Each scene shows the same named points in several views. A view is turned or mirrored, and shifted as a whole, has a little noise and may leave points out.
In the rows, 128 means zero.

Scene 1
View 1
guvu: [ 90 150 146 112 166 136 169  68  68 212  83  69 141  96  69 134 156  63
  80  77  66  89 122 195]
buv: [ 98 157 124  91 145 167 183  99  87 186  73  43 126 103 113 135 169  91
  83 120  89  90 107 219]
nifo: [104 118 124  66 149 148 173 124 107 198  95  82 144 135 108 112 146  88
  81 108  97 123 141 185]
tiru: [140 121 100  68 144 183 154 137 143 181  96  66 123 131 148 113 164 111
  97 146 101 122 106 198]
tifad: [119 129 107  62 137 180 174 138 124 182  85  58 126 133 143 118 162 107
  88 143 107 116 112 208]
Kage: [ 82 145 139  83 151 146 188  97  73 196  74  58 139 115  87 133 157  76
  74  98  89  99 126 203]
gez: [186 130  98 133 178 178 104  84 155 207 121  82 122  93 124 119 163  96
 121 116  58 104  82 178]
gov: [143 130  99  78 150 185 151 125 140 185  97  63 122 122 143 118 166 109
  99 142  96 113 101 202]
Voni: [117 130 123  88 160 156 159 105 105 203  95  74 140 117 104 118 153  87
  89 103  84 111 122 189]
Zol: [ 95 144 129  81 147 154 181 106  86 191  76  56 132 113 105 129 163  87
  80 112  92  98 119 206]
buk: [ 96 151 135 101 156 152 173  82  80 200  77  56 132  98  91 138 166  75
  83  97  75  90 114 210]
kuzov: [148 110 104  79 157 165 139 129 144 200 112  91 140 134 127 103 147  99
  98 120  90 132 123 174]
Ruv: [148 116 110  97 167 158 131 108 136 207 116  91 137 119 113 108 149  91
 103 107  76 121 118 175]
Dapi: [ 98 140 122  70 139 170 184 122  99 185  74  50 129 122 123 126 163  97
  81 129 101 105 115 213]
neleg: [152 110  99  72 154 172 138 135 151 193 113  90 134 134 134 106 149 106
 101 129  94 130 119 178]
rina: [115 148 125 100 158 164 164  90  94 196  85  53 128 101 107 133 167  86
  92 113  78  91 104 207]
Mas: [154 128 111 114 171 165 127  93 131 206 111  82 128 106 112 119 158  89
 105 109  70 106 101 182]
Nup: [131 130 111  85 152 172 153 113 121 195  96  73 128 118 123 119 158  96
  95 123  87 113 111 195]
momet: [104 149 132  96 154 158 170  91  86 196  79  58 132 103  99 132 162  81
  83 106  81  93 113 206]
ripab: [121 131 117  83 151 164 160 112 110 193  89  70 133 118 116 121 157  92
  93 119  89 111 117 196]
pebi: [134 135 113  96 156 166 150 102 120 198  96  68 129 110 117 121 159  93
  95 118  80 106 106 197]
kanu: [147 128  98  79 149 185 146 127 142 189 101  66 122 124 144 116 163 108
 101 143  95 118 101 199]
View 2
tifad: [176 153 179 106  82 119 124 198 109 123 119 143 134 114 140 137 184 133
 128  98  93  93 134 128]
momet: [158 157 212 115  32 117  94 180  85 111 144 156 141 149 142 150 145 126
 159 127  80 130 139 125]
Nup: [161 153 188 126  67 123  98 173 115 119 117 131 129 126 134 136 165 118
 144 106  77 114 139 127]
buv: [167 155 210 105  41 124 108 198  82 109 143 174 142 138 138 152 156 123
 144 123  89 125 130 122]
buk: [153 158 218 114  21 114  91 178  77 108 149 166 139 154 144 154 138 125
 165 135  78 138 139 123]
ripab: [158 154 191 120  60 117  98 173 105 121 125 132 132 133 139 142 161 125
 148 111  81 113 139 129]
neleg: [159 145 166 136  95 117 101 162 138 133  99  96 119 114 134 125 175 120
 142  87  75  99 143 134]
rina: [158 153 213 120  37 123  97 178  92 111 137 162 137 143 132 145 146 113
 147 122  77 136 135 125]
Zol: [161 161 203 102  40 111 103 186  83 119 145 159 139 141 149 153 157 137
 156 125  90 117 137 124]
tiru: [173 147 172 120  98 124 116 187 128 124 103 127 129 110 129 127 183 124
 122  87  85  99 135 126]
Ruv: [149 148 181 147  72 121  81 145 128 126 107 100 121 133 129 128 152 111
 155 100  64 124 144 131]
Mas: [149 143 197 152  63 130  83 148 125 117 109 117 126 136 117 128 140  98
 147 103  62 140 136 128]
kuzov: [157 149 167 137  89 114  93 159 133 135 105  94 121 122 136 128 169 125
 149  90  74 100 145 133]
Kage: [155 161 210 100  22 106  91 183  77 118 156 156 139 152 157 162 148 144
 174 134  89 120 143 126]
pebi: [157 150 198 131  60 127  95 171 111 116 123 136 131 132 127 136 154 111
 145 109  74 130 136 125]
kanu: [167 145 176 136  96 130 108 171 136 120  97 120 125 112 122 121 173 108
 126  87  73 115 134 127]
guvu: [141 160 225 122   4 107  74 159  74 112 159 151 139 169 148 159 125 125
 185 144  74 146 142 128]
Dapi: [171 157 195  99  61 113 114 199  91 117 134 156 139 128 147 149 169 139
 142 116  93 104 135 126]
View 3
tifad: [158 145 131 125 104 120 109 105 103 179  91 145  85 134 155 108 128  61
 175 142 179 101  98 127]
Kage: [141 172 125  98 113 115 111  85 113 118  93 119  89 138 130 106 167 105
 136 160 106 102 109 117]
gov: [155 121 132 123  91 113 103  97 121 188  99 133  89 136 172 130 119  64
 183 158 176 115 105 135]
buk: [140 155 128 103  95 110 103  88 133 115  95 117  90 144 140 123 164 106
 146 173  95 110 114 118]
tiru: [157 124 136 121 102 115 108  96 108 195  97 139  86 135 170 123 113  63
 183 150 186 107 102 135]
buv: [149 157 123 120  87 113 100 112 130 131  92 131  90 140 143 109 162  80
 161 163 123 106 111 116]
nifo: [143 149 136  88 133 121 119  64  91 163  98 122  87 135 145 116 133  97
 145 148 152 103  99 130]
Dapi: [152 161 127 118 104 119 109 103 108 151  90 139  86 134 141 103 152  72
 163 149 149 100 104 117]
kuzov: [151 118 141  94 126 116 116  57 104 197 105 121  89 136 171 138 100  89
 165 157 178 113  99 146]
Zol: [141 169 126 105 103 113 108  93 122 121  91 127  88 139 135 109 165  97
 143 162 111 103 110 114]
neleg: [156 112 142 103 118 121 117  66 101 202 104 123  89 132 176 139 101  81
 173 154 186 116  97 145]
momet: [143 155 127 108  98 110 106  90 128 129  91 118  92 139 145 121 159  98
 151 169 111 111 110 119]
kanu: [158 119 134 124  96 115 104  96 119 193  98 132  88 134 176 132 114  67
 183 158 179 115 103 136]
Nup: [150 128 136 111 103 112 107  83 119 168 100 125  90 138 163 131 128  85
 170 161 151 114 102 132]
guvu: [134 157 130  85 105 109 107  68 135 103  99 101  94 147 137 133 170 126
 131 181  76 113 114 119]
Voni: [146 137 135  96 116 114 112  69 116 152  98 116  92 136 152 128 136 101
 151 164 133 111 107 132]
Ruv: [147 110 142  90 114 110 110  54 118 179 110 106  95 138 177 152 108 103
 162 173 152 121 105 147]
rina: [146 144 127 112  89 111 103  97 138 136  96 120  92 140 154 131 154  95
 158 175 115 116 110 122]
ripab: [147 140 132 106 107 117 110  82 118 161 100 125  90 138 156 124 134  89
 160 161 145 112 104 131]
gez: [150  79 140 106  82  97  98  68 155 186 112  98  97 144 204 183 100  99
 186 202 144 143 114 154]
View 4
kanu: [139 125 139 177 125 139 155 202 185 140  99 100 177 121 144 140 172 117
 116 122 118 127 148 132]
ripab: [139 118 140 166 121 125 130 184 160 134  99 132 158 105 143 142 167 105
 119 131 114 146 109 140]
Dapi: [142 121 121 177 132 122 137 161 142 163 115 140 147 114 142 123 170 102
 117 141 116 143 110 135]
nifo: [154 132 132 183 120 112 124 178 153 140 105 130 156 104 151 141 156 101
 126 127 105 154 104 131]
neleg: [159 139 145 181 115 126 138 215 188 117  89  96 183 108 155 152 157 116
 125 107 101 140 141 131]
gov: [139 123 138 178 128 139 152 198 179 142  98 106 176 120 142 137 173 116
 113 128 117 131 147 130]
tiru: [151 135 134 189 129 133 152 199 178 145 100 101 177 122 147 134 166 114
 120 122 111 130 149 125]
Voni: [140 115 144 159 116 119 119 189 157 125  95 142 150  95 143 153 164 102
 122 127 112 153  95 147]
Zol: [135 111 125 164 127 121 124 161 136 151 109 154 142 104 141 132 170  98
 116 143 120 152  91 143]
rina: [122  91 142 146 125 130 131 175 146 145  98 150 144 103 129 143 181 101
 108 143 126 139 102 154]
guvu: [117  82 145 126 114 114 104 168 128 124  96 180 124  81 132 155 176  90
 114 145 123 161  54 169]
gez: [113  85 175 129 112 155 143 239 204  94  69 104 179 100 131 170 188 122
 106 120 129 118 142 165]
tifad: [149 133 122 194 133 127 149 176 163 157 109 116 167 122 144 123 166 111
 119 130 113 141 136 123]
buk: [118  89 138 139 124 123 118 162 132 143 103 169 133  94 132 143 180  95
 108 149 126 150  76 158]
Mas: [125  98 163 139 112 137 131 216 182 108  80 123 166  98 138 160 176 110
 114 123 122 133 118 158]
Ruv: [141 116 159 154 107 129 124 218 187  98  81 113 171  94 148 164 160 111
 123 113 108 142 117 148]
buv: [133 110 123 169 135 127 136 160 138 166 113 146 144 115 135 125 175 100
 114 146 122 143 107 137]
pebi: [129 104 146 155 120 133 133 195 165 129  91 130 159 106 140 150 176 107
 114 131 121 137 117 150]
Nup: [138 117 141 165 123 130 135 194 167 132  94 122 162 107 141 142 168 111
 117 127 116 138 120 141]
momet: [124  99 138 146 124 125 122 170 140 144 103 155 140 100 136 140 177  96
 110 144 123 147  88 151]
kuzov: [158 136 146 177 111 125 129 213 184 111  90 102 178 103 155 155 156 116
 126 107 101 145 128 134]
View 5
gez: [111 164 161 125  81  66 141 186 100 114 126 139  97 128 189 123  70 144
 141 122 157 109 150 109]
Ruv: [117 183 139 113 114  93 145 160 104 122 140 156  97 140 142 121  89 138
 131 124 124 111 160 101]
Kage: [158 127 129 107 165  92 153 139 138  98 155 154  83 132  83 158 133 156
  92 122 126 138 159  49]
neleg: [119 213 129 115 119 105 145 161 104 130 134 183 123 141 138 124 106 133
 132 118 119 105 133 118]
Zol: [158 141 125 111 155  88 154 148 133 102 148 166 101 129  95 158 134 153
  98 116 131 135 144  68]
Dapi: [159 153 123 109 154  93 154 149 134 106 144 184 119 132 102 158 146 150
 102 114 134 131 119  82]
momet: [156 128 133 113 145  79 151 152 136 101 146 153  88 128 107 156 121 154
 104 120 138 135 152  62]
Voni: [140 160 131 111 142  93 149 150 120 115 144 157  91 133 114 140 107 145
 114 122 126 124 157  78]
Mas: [123 161 147 121 107  77 145 171 110 115 136 146  92 133 152 128  84 146
 128 123 141 116 157  93]
buv: [164 128 131 115 148  78 155 156 140  94 143 164 106 125 107 163 140 159
  96 112 145 137 127  68]
tifad: [149 182 124 113 141  97 152 158 126 117 136 197 139 135 117 149 142 146
 109 110 131 122 104 105]
rina: [153 129 139 115 135  75 154 161 130  99 145 151  95 126 120 155 118 151
 105 115 147 132 143  70]
nifo: [138 182 119 105 153 111 149 138 123 121 149 175 100 144  95 137 121 138
 113 122 108 121 155  84]
tiru: [136 192 130 117 127  95 149 167 116 118 131 192 138 136 136 137 127 142
 122 114 136 114 104 116]
Nup: [138 165 131 114 129  89 149 163 120 116 137 168 112 134 129 142 114 145
 117 116 134 121 133  92]
gov: [138 179 131 117 120  85 149 172 118 118 131 185 133 132 142 141 123 144
 120 113 141 115 109 113]
pebi: [137 157 137 120 124  82 149 163 120 110 140 158 102 132 134 142 110 148
 116 119 138 124 142  87]
kanu: [135 185 132 119 116  85 148 171 114 117 128 185 134 134 145 139 120 143
 126 111 142 114 110 114]
ripab: [142 163 131 112 139  92 148 154 122 115 140 169 107 133 114 142 116 145
 113 118 131 122 142  84]
guvu: [157  95 141 111 150  70 153 146 140  91 156 123  58 126 102 159 108 161
  94 125 140 145 184  33]

Which points are out of place in each view (at most two, in the order of its rows)? Write none if all are in place.
view 1 -> none
view 2 -> kanu
view 3 -> Zol
view 4 -> nifo, buv
view 5 -> guvu
